Each row is a point on a landscape with many valleys, with its height.
A ball rolls from a point to the lowest of its 2 nearest points, and stops where none of them is lower. Distance is the straight distance between rows; heights are no part of it.
foz height 29.3: [ 72 169 153 138 117 124 114 102 119  84 159 108 141 161 145 104 149 115
 108 155 106 124 123 145 133 108 112 163 105 154 181 111 107 113 163 110
 138]
Piz height 22.1: [215 147 123 121 156 117  98 173 112 173  93 158 138 212 114 125 118 161
 184 164 134 175 106 144 216 169 105 208 137 101  24 180 131 129 150 175
  97]
Besa height 52.4: [165 150 165 110 116 107  68 124 108 158 132 140 152 175 144 153 134 126
 146 142 103 168  62 168 145 140  98 127 102  75  90 150 169 121 159 143
  76]
basuk height 4.0: [107 164 144 116 107 125  90  80 107 149 112 120 121 167 190 108 112 146
 124 151  75  92 140 100 149 122 119 143  98 143  94 119  94  95 108 146
 182]
teb height 47.8: [200 134 155  93 128 110 101 171 108 176 132 174 145 173 105 147 135 123
 149 140 142 189  75 161 170 134  82 135 131  71  46 164 181 141 145 146
  49]
sepu height 41.8: [ 99 184 108 117 134 133 137 137 153 121 139 117 160 187 157 101 124 152
 145 126 151 143 185 154 213 129 127 162 185 182 146 113  95 135 140 130
 184]
mupe height 32.7: [ 32 159 154 186 141 102 183 105 115  86 139  98 144 150 192  86 131 122
 123 153 135 106 154 127 152 103 163 175 157 234 211 100  94 150 116  91
 195]
nufar height 66.0: [ 88 151 123  96 113 121 114 131 136 106 152 116 118  96 137 102 114  97
  95 146 107 128 164 137 107 104 111 112 140 140 141  80 141  99 123 131
 150]
reso height 56.2: [164 136 141 125 125 151 157 174 133 151 114 132 132 109 147 194  91 136
 158  98 178 170 139 166 169 133 106 163 134 128 101 149 109 129 137 126
  70]
zezu height 31.8: [165 142 152  87  98 111 140 135  99 183 101 178 143 154 143 156 104 137
 144 103 110 140 145 104 151 133  94 126 144  72  17 156 118 135  78 161
 118]
fasef height 65.4: [160 177 152 106 126 100  76 103  98 176  93 168 164 217 158 115 119 173
 165 131  78 150 112 118 193 149  80 152 134  83  36 151 132 142 107 183
 136]
luzo height 44.4: [147 101  76  76 121 144 162 174 148 134 138 162 121 107  78 118 110 130
 104  92 140 104 180 111 106 116 141  94 173 102  87 120 126 123  97 132
 135]
zav height 17.5: [115 140 150 122  74 133 103  99 121 101 142  90 169 106 151 174 121  41
  73 129 121 137 125 175  73 131 116  92  99  97 148  80 131 106 139 110
 105]
furo height 38.0: [186 100  90  93 131 106 121 128 126 163 121 156 135 139  85 125 172 122
 115 110 115 118 114 122  96 152 139  83 110  42  71 151 164 119 113 125
 125]
kega height 18.3: [101 156 115 146 146 144 185 142 134  69 125  98 121  94 169 157 123 118
 124 165 149 146 171 177 166 137 134 191 128 198 168 102  94 108 157  90
 151]
Gez height 22.8: [ 75 142 148 157  88 128 125  80 123  78 116  80 149  99 183 157 108  59
  92 161 130 140 146 164 105 142 129 138  95 150 160  81 107  99 145 116
 117]
Tene height 42.3: [135  97 122 134 129 125 104 130 141 115 137 100 142 118  88 145 182 139
 113 125 115  93  53 156  49 131 162  95  90 106 174 144 159 139 163  93
 109]
dofo height 76.7: [137  64 112 149 133 140 176 123 127 178 117 174  82  93 117 106 125 147
 119  78 144  83 142  55 103 111 182  77 153 139 120 129 119 151  61 128
 140]
lofi height 60.2: [115 122 108 147 127 105  86  82 119 121 113 114 118  73 141 121 139  52
  95 168 112 166 140 142  78 155 133 108  75  85 130  74 177  66 128 139
 129]
Buzo height 53.9: [ 94 138 121 120 126 122 133  93 119 158 117 123  95 102 164 107  95 150
 141 121 113 121 158 108 155 147 141 143 147 170 121 115 121 130  92 157
 155]
Furi height 60.6: [ 60 120 129 164 117 108 126  66 115 125 118 112  79  90 172  81 119 130
 111 168  95  82 138  95  95 133 180 123 141 194 178  78 131 135  88 129
 171]
pasaf height 63.2: [ 67 140 139 116 134 125 122 134 130 107 162 129 129 158  84  57 151 143
 119 121 127  98 130  77 110  74 127 109 143 162 186 115 134 164 126 116
 168]
peta height 65.1: [167 126 107 137 164 158 146 147 115 168 111 160  77 135 116 119 124 196
 157  96 154 117 152  84 213 140 148 194 125 147 100 168  96 151 112 135
 127]
fari height 25.9: [103 148 134 122 126 119 105 153 167  73 165 104 170 160 105  92 125 139
 127 149 127 133 124 160 111  87  90 106 155 165 156 108 126 131 177 120
 135]
Zef height 60.4: [169 113 128 147 138 150 171 151 120 168 113 156 101 104 136 168 108 170
 153  70 175 138 153 116 180 134 142 169 128 129 110 162  98 149 109 124
  88]
nik height 69.1: [124 177 124  98 160 155 114 137 104 152 122 146 126 203 123  95 141 172
 151 133 126 114 139  92 226 124 102 200 124 162 124 144  86 130 142 135
 166]
Pofin height 55.7: [127 144 144  96 124  98  92 102 114 168 150 131 135 124 112 113 148 121
 114 104  93 146  94 130 103 125  96  95 110  84 100 121 181 136 121 144
 119]
Diros height 22.2: [131 139 108  96 113 139 120 161 177  98 151 119 163 157 101 111 103 162
 134 125 124 121 148 151 126 108 107  98 178 147 112 126 105 132 151 131
 143]
Sab height 67.2: [139 148 144 112 150 159 104 175 147 110 152 133 164 205  93 120 142 179
 156 139 142 133  82 137 170 110 101 150 122 153 166 161 105 152 197 108
 110]
gaf height 63.3: [ 99 103 145 173  99 137 156  62 110 153 114 124  75  63 171 127 118 113
 110 130 106  76 129  86  84 135 180 103 136 182 171  93 106 140  69 126
 148]
Loput height 30.6: [ 97 145 124 115 127 139 130 129 156 136 132 121 152 170 109  76 103 200
 155 105 123  89 157  91 154 122 144 130 185 182 146 133  80 183 113 143
 182]
Vud height 29.5: [ 37 158 154 180 109 100 152 102 123  43 146  85 144 129 151  79 142 130
 105 175 104  91 135 135 104 116 167 151 157 204 238  88  98 178 127  77
 178]
feni height 22.9: [113 112 137 140 148 143 170 150 120 121 134 133  92 103 127 138 126 131
 128 119 152 126 138 110 148 101 117 159 113 157 131 141 105 110 135 117
 118]
muni height 55.4: [141 139 162 126 151 109  76 125 102 144 154 148 137 176 108 103 163 112
 137 142 116 170  62 133 145 118  84 142  87  82 123 154 182 115 174 141
  89]
zal height 71.2: [121 158 106  91 135 140  95 118 120 141 135 143 102 168 112  78 134 179
 137 153 101 104 156  92 181 135 135 160 133 143 132 134  99 126 122 142
 173]
lotud height 24.9: [188  97  87  93 134 120 128 141 125 167 103 137 152  49  84 169 129  64
 125 128 134 164 135 145  77 168 112  81 112  56  65 106 181  95 108 136
 100]
ruzo height 39.1: [144  80 105 150 168 130 128 140 127 154 118 166  87 160  76  67 142 171
 149 125 143 111 130  47 159 132 152 130 117 122  89 169 127 141 116 146
 145]
nufem height 28.7: [116 131 143 130 158 126 136 134 101 144 127 153  94 148 132 110 134 119
 143 132 139 148 129  93 176 111  99 159 108 133  96 156 136 104 131 145
 126]
Niban height 24.0: [126 132 114 156 154 136 143 120 122  90 126 102  77  82 144 135 134 117
 130 180 127 147 141 153 154 164 151 196 100 158 163 127 121 102 163 115
 120]
Suf height 52.5: [179 116 140 119 123 126 132 173 123 161 118 156 151 152 126 177 108 136
 161 103 159 176 107 161 157 141 105 129 141  83  79 168 144 140 140 142
  58]
nuvad height 39.3: [127  88 103 133 164 111 115 136 144 119 129 121  94  94  85  84 137 135
 133 159 113 120 125  97  99 124 134 106 114 127 103 129 157 108 135 141
 140]
nom height 80.1: [146  70 106 159 138 148 180 104 112 179 101 163  66  34 131 133 116 106
 125 117 145 110 155  66  97 139 180  98 128 137 137 110 126 113  68 127
 123]
duzo height 87.8: [178 128 101  87 119 148 129 169 151 125 135 126 127  71  93 168  97 148
 125 125 127 150 126 182 122 151 104 136 152 124  92 120 138 130 146 136
  83]
pib height 33.5: [153 130 124 100 119 122  93 141 142 112 157 110 182 103 111 158 144  71
  93 123 126 160  80 209  72 128  98  82 129  98 149  85 190 116 161 115
  79]
Fifuv height 27.5: [169 152 111 143 149 133 114 166 128 121 130 123 108 166 133 130 132 102
 158 169 164 187 125 180 195 150 106 188 123 119 114 147 139  87 178 143
  94]
nuli height 46.8: [205  97  88  91 128 109 141 161 122 181 112 188 124 128  66 137 143 124
 135  97 139 149 140 120 120 165 136 120 135  40  28 165 157 135  98 145
  94]
beko height 56.6: [105 129 155 159 121 114 122  87  94 136 113 124 127 108 159 147 132  55
 123 148 129 167 109 133 100 143 101 128  62  92 113 117 155  78 135 136
  93]
vifuf height 15.1: [110 139 153 147 102 128 137 100 133 123 109  71 157 138 194 169  89 145
 143 118 122 102 138 141 142 130 124 138 118 179 112 132  69 121 129 127
 144]
Delum height 24.6: [ 86 105 146 142 128 127 158 127 114 127 128 120 101 103 135 123 121 110
 119 123 134  95 124  84  86  85 120 111 109 154 128 132 121 104 111 123
 135]
Zefe height 43.4: [117 120 131 149 129 141 129 143 129  77 151 128 132 158 121 152 160 113
 125 137 148 136  97 169 118 132 152 141 107 110 207 148 134 122 181  99
  95]
tefib height 60.5: [ 56 127 114 118 144 118 136 137 137 100 150 138  98 117 106  47 133 156
 114 157 116  92 162  84 119 105 164 116 173 190 195  94 139 164 107 117
 180]
Bule height 33.2: [166 115  96  85 116 123 111 133 138 137 134 116 171  71  99 168 137  82
 100 109 128 151 120 180  69 150 110  70 131  81 109  96 179 121 124 128
 100]
redi height 86.3: [142 132 102 101 107 152 126 134 143 108 124 100 119  42 127 176  99 120
 108 142 121 140 152 169 114 155 116 135 128 139 124  91 122 116 132 127
 107]
Napak height 82.5: [138  93 122 158 137 139 163 109 115 161  90 129  80  37 143 157  96 120
 149 133 138 126 147  94 117 149 146 135 103 152 116 122 110 105  93 134
 113]
mudu height 45.0: [116 172  89 110 143 147 160 145 155 100 143 118 115 128 130 112 119 176
 147 140 139 144 190 157 193 152 144 173 178 188 156 105  98 156 141 117
 168]
Gep height 23.7: [115 127 103 126 121 121 139 133 151 146 117 144 157 184 129 100  92 176
 163  77 145 126 167 114 165 134 138 118 189 140  92 151  97 155 108 170
 150]
viz height 68.2: [127 129 126 177 150 154 186 130 134  97 127 124  94 114 142 125 148 188
 143 136 141  91 145 113 167 129 178 184 132 204 208 134  66 165 141  75
 149]
Neruf height 57.4: [ 70 134 106 128 141 115 139 115 136 113 130 120  95  96 155  79 101 152
 123 160 117 103 176 115 144 131 164 139 169 195 167  89 128 139 108 132
 178]
ziv height 63.6: [ 80 129 108 121 133 113 106 110 123  81 135 112 115  50 131 106 133  63
  83 178 107 139 165 144  76 123 129 120 114 133 166  49 170  85 128 124
 141]
Tasi height 26.8: [160 131 112 108 104 143  88 155 171  92 148 108 179 175 107 146 123 156
 129 135 120 122 106 186 111 135 134  93 145 106 147 134 126 136 177 118
 108]
todop height 89.3: [162 170 112  93  89 139  90 142 152 124 144 116 160 131 133 159  92 131
 128 137 123 168 123 215 143 150  90 125 166 125  98 103 132 118 156 148
  88]
vema height 36.6: [178  69  80 134 145 135 127 125 147 130 125 123 122  78  76 153 185 136
 111 107 130 101  98 148  72 164 181  87 115  82 159 142 159 142 132 100
 113]
Kisak height 71.3: [ 98 128 117 146 132 149 197 137 136 124 130 148  98 132 164 102 118 148
 121 112 166  89 192 100 174 107 179 145 184 196 186 125  75 147  91 106
 180]
timov height 63.7: [123 136 162 161 141 163 166 117  99 145 124 139 121 171 160 144 142 168
 139  75 150  85 123  87 185  95 137 177 117 165 175 169  65 160 119 113
 136]
nav height 38.8: [159 131  92  69 102 125 135 160 137 155 122 171 136 137 100 130  98 130
 123 106 119 123 169 126 128 133 113 114 169  87  47 129 118 114  98 158
 122]
boli height 69.6: [111 118 124 128 145 148 176 154 128  78 165 131  98  66  84 134 163 120
  95 118 138 114 120 127  93 104 134 140 119 144 192 120 139 149 138  86
 112]
lalo height 54.0: [191 109  89  92 130 111 111 158 139 162 122 182 142 173  54 111 134 172
 147 107 119 144 120 123 142 174 138 132 150  59  45 175 146 147 136 157
  97]
sida height 21.5: [179 127 122 145 159 126 125 157 117 154 101 116 108 138 134 143 103 116
 179 159 158 188 134 154 191 161 102 191 117 118  52 159 133  96 149 157
  96]
migan height 59.4: [131 162 140 127 145 146 152 155 120 150 130 126 141 168 153 157 115 156
 154 100 167 153 132 150 213 115  95 181 138 164 114 155  99 140 151 134
 119]
Muta height 73.7: [105  94 112 145 122 146 168 123 137 153 134 159  88 133 130  87 122 159
 123  91 147  75 163  64 136 102 186  97 181 166 165 127 100 168  76 128
 166]
Gese height 68.0: [116 125 119 108 114 102 100 124 133 127 129 126 140 117 142 107 110  79
 100 152 105 130 156 130  83 101 103  70 112 108  84  89 149  63 115 139
 147]
pev height 53.4: [134 137 175 144 122 104 108  79  89 162  98 141 126 135 176 161 134  98
 134 146  96 159  76 107 114 150  93 127  54  71  74 149 159 106 124 147
 111]
gasif height 69.8: [ 66 124 155 160 100 113 134 130 159  50 145  70 157 107 125 105 134  85
  90 127 120  74 134 133  35  74 156  82 181 169 204  87 128 162  99  96
 176]
zavu height 30.5: [115 167 125 148 132 127 119 144 139  94 144 118 151 172 161 126 127  90
 136 158 162 186 138 198 178 120  94 154 139 153 149 110 131  83 182 129
 112]
zol height 46.9: [160  98 132 124 151 118  88 124 125 146 131 128 130 149  75 117 181 157
 133 129 107 108  47 107  95 136 142 108  73  81 133 177 160 140 161 115
 112]
Rez height 51.4: [156 131 128  94 142  90  65 101 125 166 152 126 151 138  83 104 186 142
 111 126  82 123  47 143  77 134 117  89  78  65 114 140 193 141 157 118
 126]
tam height 10.5: [127 169 163 128 112 136 103  96 111 146 110  95 164 185 194 156 102 162
 141 129  97 103 117 139 175 125  99 160 110 154  91 139  76 119 135 140
 156]
pegak height 59.5: [121 157 147 110 112 105  61  72 115 165 135 142 141 185 129  87 147 157
 128 110  80 116 101  94 124 127 114  98 116  83 116 135 141 147 111 153
 162]
perop height 84.6: [152 122  93 118 119 148 152 136 126 141  99 131  94  48 129 164  88 108
 135 134 145 148 183 135 134 161 132 147 134 125 107 111 114  98 103 141
 113]
bub height 36.1: [124 157 124 116 110 118  78 122 134 118 143 139 149 202 140  99 138 122
 129 145 123 148 145 149 155 112  99 114 131 104 127 125 126  94 156 143
 138]
tonok height 19.1: [ 97 136 156 161 115 133 130 116 148 106 124  72 159 169 161 141 115 166
 151 113 128  91 115 136 133 113 144 133 137 187 168 148  74 158 143 112
 154]
Fovom height 10.1: [139 132 168 151 109 148 131  92  98 155 119 115 122 125 174 187 122 154
 139  92 125 111  96 131 146 140 144 156 105 131 154 157  97 154 120 126
 101]
loke height 45.6: [ 82 109 118 150 104 108 114  92 149  95 112  85 152  64 144 137 107  76
  99 123 120 117 153 140  54 135 157  67 154 141 162  61 152 133  92 137
 149]
bolo height 33.6: [124 114  99 122 174 128 115 168 156  95 152 127 105 129  67  66 132 151
 144 161 132 146 130 122 144 120 111 137 137 155 121 134 149 124 171 134
 139]
zasof height 50.0: [109 149 131 116 109 112 115 101 117 163 121 129 127 120 162 131  90 117
 142 106 118 157 154 127 144 143 106 114 145 118  81 115 138 122  95 170
 132]
sokil height 54.5: [133 114  91 142 161 149 147 172 160  46 143 120 118  96 101 127 143 104
 128 166 150 155 145 166 122 129 126 133 137 137 167 115 145 107 169 111
 116]
geli height 52.3: [142 140 150 120  87 111  59  88 121 135 131 109 158 161 155 158 140 133
 110 134  88 125  69 161  99 154 134 107  83  74 125 136 149 125 151 130
 109]
Kezus height 73.5: [ 93 111 119 176 143 131 197 151 143  43 137 124 101  71 116 108 145 156
 118 143 139  97 145 118 100 109 177 131 176 199 224  99 121 188 112  84
 158]
zetat height 23.3: [206 144 137  92 102 102 114 140  98 180  91 181 132 151 133 163 126 105
 147 158 114 179 129 141 139 163  92 132 124  38   8 147 148 110 101 160
  88]
lam height 65.2: [ 90 131 166 174 134 129 128  69  82 147 119 141 103 168 167 104 160 124
 120 122  97  93  82  52 121 108 122 145  72 130 144 151 118 122 105 140
 145]
sonis height 67.8: [ 88 146 150 126  94 138 153 125 135  89 155 103 138 115 152 148 116  91
  97 108 137 117 153 150 114 100 125 118 154 146 179 111 104 133 119 108
 143]
siro height 21.7: [214 108 125 111 148 138 101 167 137 141 127 128 111 122  86 150 124 148
 145 171 123 159  74 163 144 163 129 165 105  85  80 178 154 108 177 130
  77]
bolu height 49.2: [128 148 167 118  75 104  72  74 126 143 110  98 156 124 177 163  96 117
 112 128  84 141 101 151  98 153 103  95  94  94  79 106 133 117 131 145
 121]
pubo height 13.3: [195 130 109  98 114 105 111 144 116 172 100 149 130 104 110 156 125  55
 137 168 134 193 138 158 119 159  86 107 118  46  41 118 172  75 108 152
  87]
budof height 67.1: [146 175 132  89 143 140 123 139  98 176 109 148 144 196 147 128 114 185
 154 112 114 116 140 105 221 128  92 189 143 143  65 151  88 135 112 165
 154]
Tof height 52.1: [ 95 110 108 164 140 125 127 137 152  35 137 105 152  91 124 144 148  71
 103 160 142 150 134 183  79 122 130 109 131 133 190  87 161 106 160 111
 109]
tur height 47.5: [168  80 123 158 175 151 146 155 120 142 132 157  65 111  69 109 160 171
 132 107 155 113 109  67 153 117 150 158  91 126 129 177 129 149 138 109
 108]
gemib height 29.4: [ 99 142 112 158 163 127 144 111 108 119 118 111  90 147 164 104 139 134
 150 170 129 128 153 116 185 140 144 199 101 181 143 128 107  94 144 127
 162]
Kedib height 18.5: [133 110 139 147 113 130 132  85 102 158 123 129 102  94 139 164 144 128
 127  95 125 122 101 121 110 146 153 114 103 102 148 146 136 141 105 128
 100]
Renon height 68.9: [166 123 101 121 134 172 138 151 153 126 126 159 114 169  73 115 145 214
 151 104 147 100 142  91 172 137 162 156 137 129 161 167  72 171 149 109
 136]
kuv height 67.6: [113 116 113 100 131 134 143 157 141  89 168 118 132 100  83 119 168 100
  86 121 121  93 124 130  64  85 120  87 130 130 164 113 142 124 132  92
 145]
regu height 35.8: [ 46 151 145 154 116  96 116  91 138 113 117  92 144 169 206  85  98 109
 117 162 118 106 168 118 137  97 139 132 127 187 139  89  97  94 121 136
 198]
kemek height 58.8: [166 138  99  88 124 128  89 151 147 143 151 168 161 199  53  94 141 175
 145 107 124 142 116 132 151 148 115 113 159  82 101 147 141 160 153 146
 112]
zod height 35.0: [149 113 120 114 144 127 141 168 116 157 127 178 108 169 104 113 130 122
 141 107 162 152 144  89 178 112 106 132 133  93  52 167 140 125 119 147
 113]
merit height 31.9: [148 103 159 128 139 128 112 142 112 144 133 124 141 112 122 184 150 104
 124 124 129 146  39 166  80 151 148 132  70  84 151 160 178 122 172 110
  55]
kani height 50.8: [ 86  92 103 144 141 115 144 101 123 145 100 136 105  46 137 118 103  55
 122 143 141 141 157  95  75 137 147  76 124 122 138  76 177  93  74 146
 140]
voti height 57.5: [170  80  93 143 173 142 143 178 155  98 125 126 105  93  82 138 121 102
 142 149 168 166 135 143 121 140 129 130 128 113 111 142 148  92 155 135
  97]
daba height 68.5: [109 175 151 127 140 155 129 152 147  85 159 106 165 188 132 133 140 162
 142 150 135 140  93 174 166 117 109 180 121 181 199 134 102 148 202  98
 123]
Lino height 25.7: [128  98 157 163 122 141 151 113 102 141 123 120 127  72 138 196 133  96
 127 102 150 137  77 143  76 141 143 127  80 110 173 146 136 130 133 109
  60]
mudaz height 40.0: [124 125 120 140 120 130 113 117 127 111 138 140 121 175 126 124 166 117
 128 130 140 129 134 135 146 129 144 116 119  91 166 156 125 106 147 121
 127]
Kesoz height 54.4: [ 59 138 124 165 136 112 160 133 142  25 131 106 148  89 161 118 122  74
 102 181 142 150 171 169 113 115 136 137 151 178 193  70 127 113 139 108
 145]
Sal height 68.1: [ 85  98 105 133 121 119 147 141 147  68 131 100 122  66 110  94 149 109
  88 146 111  61 140 106  35  86 167  79 172 172 188  71 147 153  87 100
 178]
bunol height 70.6: [144 110 108 104 123  90 110 123 135 156 112 158 136 133 128 101 110  91
 130 135 111 154 154 115  93 135 108  71 126  63  41 111 166  81  99 159
 138]
moro height 69.3: [102 130 162 139 100 150 184 126 136 122 150 111 126 116 161 144 107 112
 109  76 160  92 170 107 132  90 158 115 184 166 187 130  74 163  89 106
 163]
per height 66.1: [144 131 137 153 128 167 153 125 127 115 139 139  99 137 118 140 155 192
 130  97 141  87 123 103 156 120 169 160 128 154 208 156  74 181 140  90
 128]
fezok height 17.3: [145 134 184 128 100 139 140 108 108 167 116 123 150 149 170 185  97 156
 146  65 127 114 115 118 153 120 113 128 135 116 104 166  91 163  97 139
 115]
tagu height 27.1: [112 156 137 132 105 133 133 134 130  95 135 105 150 110 162 162 101  73
 117 151 148 174 137 190 137 122  85 136 125 150 130  93 119  84 161 125
  98]
fovu height 45.4: [187  97 141 123 157  95 106 110 108 180 106 130 121  79 100 157 147  96
 144 139 119 183  66 136  96 181 123 114  80  50  72 154 213 121 136 142
  85]
Pageb height 48.9: [117 118 103  82 110 149 166 150 141 129 145 148 106  94 121 126 111 103
  90 102 142  99 188 110 112 103 146  95 176 124 145 110 120 125  81 119
 155]
lafid height 64.6: [163 180 143  86 136 146  88 150 106 168 127 161 170 219 114 127 123 185
 162 116 121 143  98 127 228 131  78 182 144 122  89 158 101 164 143 159
 113]
lasup height 31.2: [137  91 118 138 134 122 149 141 136 148 112 156 119 157 117 116 109 168
 152  94 142 110 146  79 144 118 138 107 144 115  70 170 114 136 105 147
 132]
rasug height 18.2: [105 108 145 132 103 115 126  95 121 132 132  95 125  87 125 129 145 103
  96 123  95  77  97 102  28 100 128  79  94 129 126 111 139 119 105 110
 144]
Rofiz height 61.6: [112 159 157 141 145 165 173 152 135 116 142 120 151 181 149 146 129 170
 142  84 169 119 138 134 195  98 126 181 145 182 181 155  71 167 157 101
 139]
bifi height 42.4: [189 127 152 114 147 116 106 158  90 170 117 184 117 203 104 123 156 124
 151 131 133 169  95 105 188 131  95 150 112  50  52 179 163 135 132 151
  92]
Sef height 62.2: [162 181 137  74 112 133  79 143 126 160 149 161 175 213  96  93 126 164
 139 122 106 142 115 138 182 113  65 134 163 113  92 137 122 144 146 154
 121]
Rus height 42.1: [ 56 127 152 161  90 114 129  66 130 123 106  83 136  85 196 135  77  71
 106 132 126 118 162 118  83 136 151  88 140 163 154  75 116 120  83 144
 156]
Zafup height 15.9: [152 126  75 114 131 145 153 178 173 114 129 154 152 173  89 116  98 178
 155 105 155 129 168 137 161 135 131 137 182 136  86 144  90 132 141 149
 129]
vugib height 38.1: [150 104 141 129 140 103 114  96 102 167 123 111 129  73 112 164 172  94
 114 121 110 142  51 140  55 159 131 100  59  70 126 135 189 125 132 115
  90]
lok height 57.8: [155 117 154 149 136 110 128  73  91 185  81 161  82 118 169 139 127 134
 143 139  91 134 101  56 117 160 122 117  78  80  57 158 152 115  77 152
 139]
Gima height 71.7: [111 104 107 157 146 147 185 150 143  49 131 117 114  29 111 148 143 112
  99 135 146 110 147 131  73 119 160 122 151 170 204  90 132 154 114  90
 126]
lonoz height 11.5: [219 125 149 123 164 132 113 182 105 169 112 140  99 147 104 151 121 150
 170 151 143 170  90 141 200 156 109 212 108  99  55 188 141 133 156 146
  75]
komor height 22.3: [134 158 114 113 136 161 183 183 159  81 140 124 124  88 141 162 103 121
 128 134 168 157 173 179 159 120 104 163 166 174 143 104  99 123 149 112
 125]
Rogir height 62.5: [112 134 149 125 120 119 107  76 103 168 134 140 107 151 123  95 164 142
 110 109  83  83  95  64  89 108 132  96 100 103 129 137 136 141  88 134
 166]
gotoz height 60.8: [180  67 103 136 153 152 161 178 148 120 106 132 128  59  88 181 118 106
 134 113 168 139 134 135  87 130 131 101 112  96 115 136 143 107 131 112
  83]
Nimop height 14.6: [159 129 106 125 166 169 181 190 147  96 141 146  75  81  97 135 126 134
 132 132 174 159 157 136 170 119 123 189 124 151 141 133 116 132 154 104
 107]
ramo height 26.2: [ 62 145 156 160 107 126 134 103 119  72 146  91 129 141 136  98 151 128
 108 148 101  84 114 119  88  93 139 148 119 176 205 118  95 142 137  94
 155]
Rif height 62.4: [146 156 151 111 117 126  85  98  96 162 113 149 132 191 148 131 138 157
 144 119  95 123 108 100 169 138 104 135 107  82  95 158 125 139 114 153
 134]
gudaz height 38.7: [ 68 159 121 119 120 108 130 115 153 136 127 109 157 178 187  81  89 136
 130 131 132 114 192 130 172 111 143 134 189 184 135 102  97 114 111 145
 207]
Gal height 45.7: [ 89 136 145 136  95 111 101  68 125 141 104  87 131  80 178 139  84 109
 115 132  98 133 133 129  98 145 122 107 108 149 102  89 124 116 109 148
 136]
telo height 29.2: [117 146 145 116 107 119  95 145 162  72 177  91 185 139 106 122 140 101
  95 120 120 132 100 193  75  96 102  80 152 134 175  91 157 140 168 107
 114]
rok height 49.3: [118  85  99 156 130 133 133 111 141  77 112 103 149  52 121 177 141  74
 112 128 147 141 145 156  69 155 154  86 135 117 184  88 158 121 118 121
 110]
dosup height 24.3: [129 120 154 119  87 139 155 110 127 170 116 123 130 120 167 157  84 126
 122  71 131  96 156  97 123 119 142  93 163 126 108 140  82 139  67 141
 148]
Vebu height 52.2: [180  92 148 135 136 101 110  99 111 181  98 149 126 129 131 165 149 144
 151 112 109 139  64 112 103 174 147  96  82  49  81 180 175 146 119 136
  98]
dol height 73.8: [122  98 128 121 118 110 152 108 120 176 103 160 117 113 149 124 108  99
 127 105 125 118 145  68  87 126 135  63 125  87  67 122 150 107  60 146
 151]
dum height 32.4: [ 74 167 149 142 132 112  96 111 125 106 143 127 155 215 151  67 139 119
 132 153 120 124 139 114 158  80 102 140 109 149 158 119 103  93 159 129
 172]
dib height 38.9: [ 25 132 154 178 100  95 132  85 132  82 118  88 143 119 205  96 102  72
  94 152 124 103 171 125  90 100 163 113 151 185 186  69 115 115  96 117
 177]
dimo height 65.5: [107 144 139 109 142 148 117 152 139 115 153 136 151 191  79  89 148 176
 140 116 143 113 115  91 158  89 101 130 138 157 166 151 101 171 159 116
 144]
rimum height 45.5: [127  82 102 138 157 108 128 114 128 146 112 120 102  40 105 123 128  96
 131 138 123 140 125 109  71 148 133  90 107 113 106 107 180 108 106 145
 119]
Leni height 65.6: [ 96 113 108 101 123 125 120 144 151 105 154 111 132 119  73  75 157 135
  99 121 111  63 129  98  57  79 145  72 151 140 165 104 140 154 110 102
 179]
rilel height 28.6: [170  81 100 128 134 131 138 132 135 157 129 147 115 110  85 144 152 159
 135  77 139 109 111 117 103 143 158  90 126  87 122 160 146 156 113 122
 106]
fabit height 10.6: [126 115 158 114  94 113 114 101 119 146 143  94 170 112 142 169 150  67
  83  91 111 108  80 147  40 115 116  69  85  83 134 114 151 126 111 103
 121]
saseb height 28.3: [179 118 104 113 157 137  97 171 157 110 138 127 117 157  65 103 131 163
 151 176 124 148 107 144 160 138 111 152 120 119 105 160 130 107 193 132
 112]
bula height 22.7: [ 83 129 162 186 121 137 156 114 128  84 134  89 139 143 152 143 142 155
 135 120 133  93  89 139 107 113 151 164 108 186 211 147  87 160 151  90
 122]

Call two points neighbours if one is among the 2 nearest of the other. Go from one point of each pair to the other, from neighbour to neighbour, staying as low as possible. Name the highest point that can't be avoided.
Nimop / kega | komor
Zafup / lonoz | zod
fabit / feni | Delum
fabit / lonoz | zavu
Zafup / pubo | pib
kega / regu | mudu
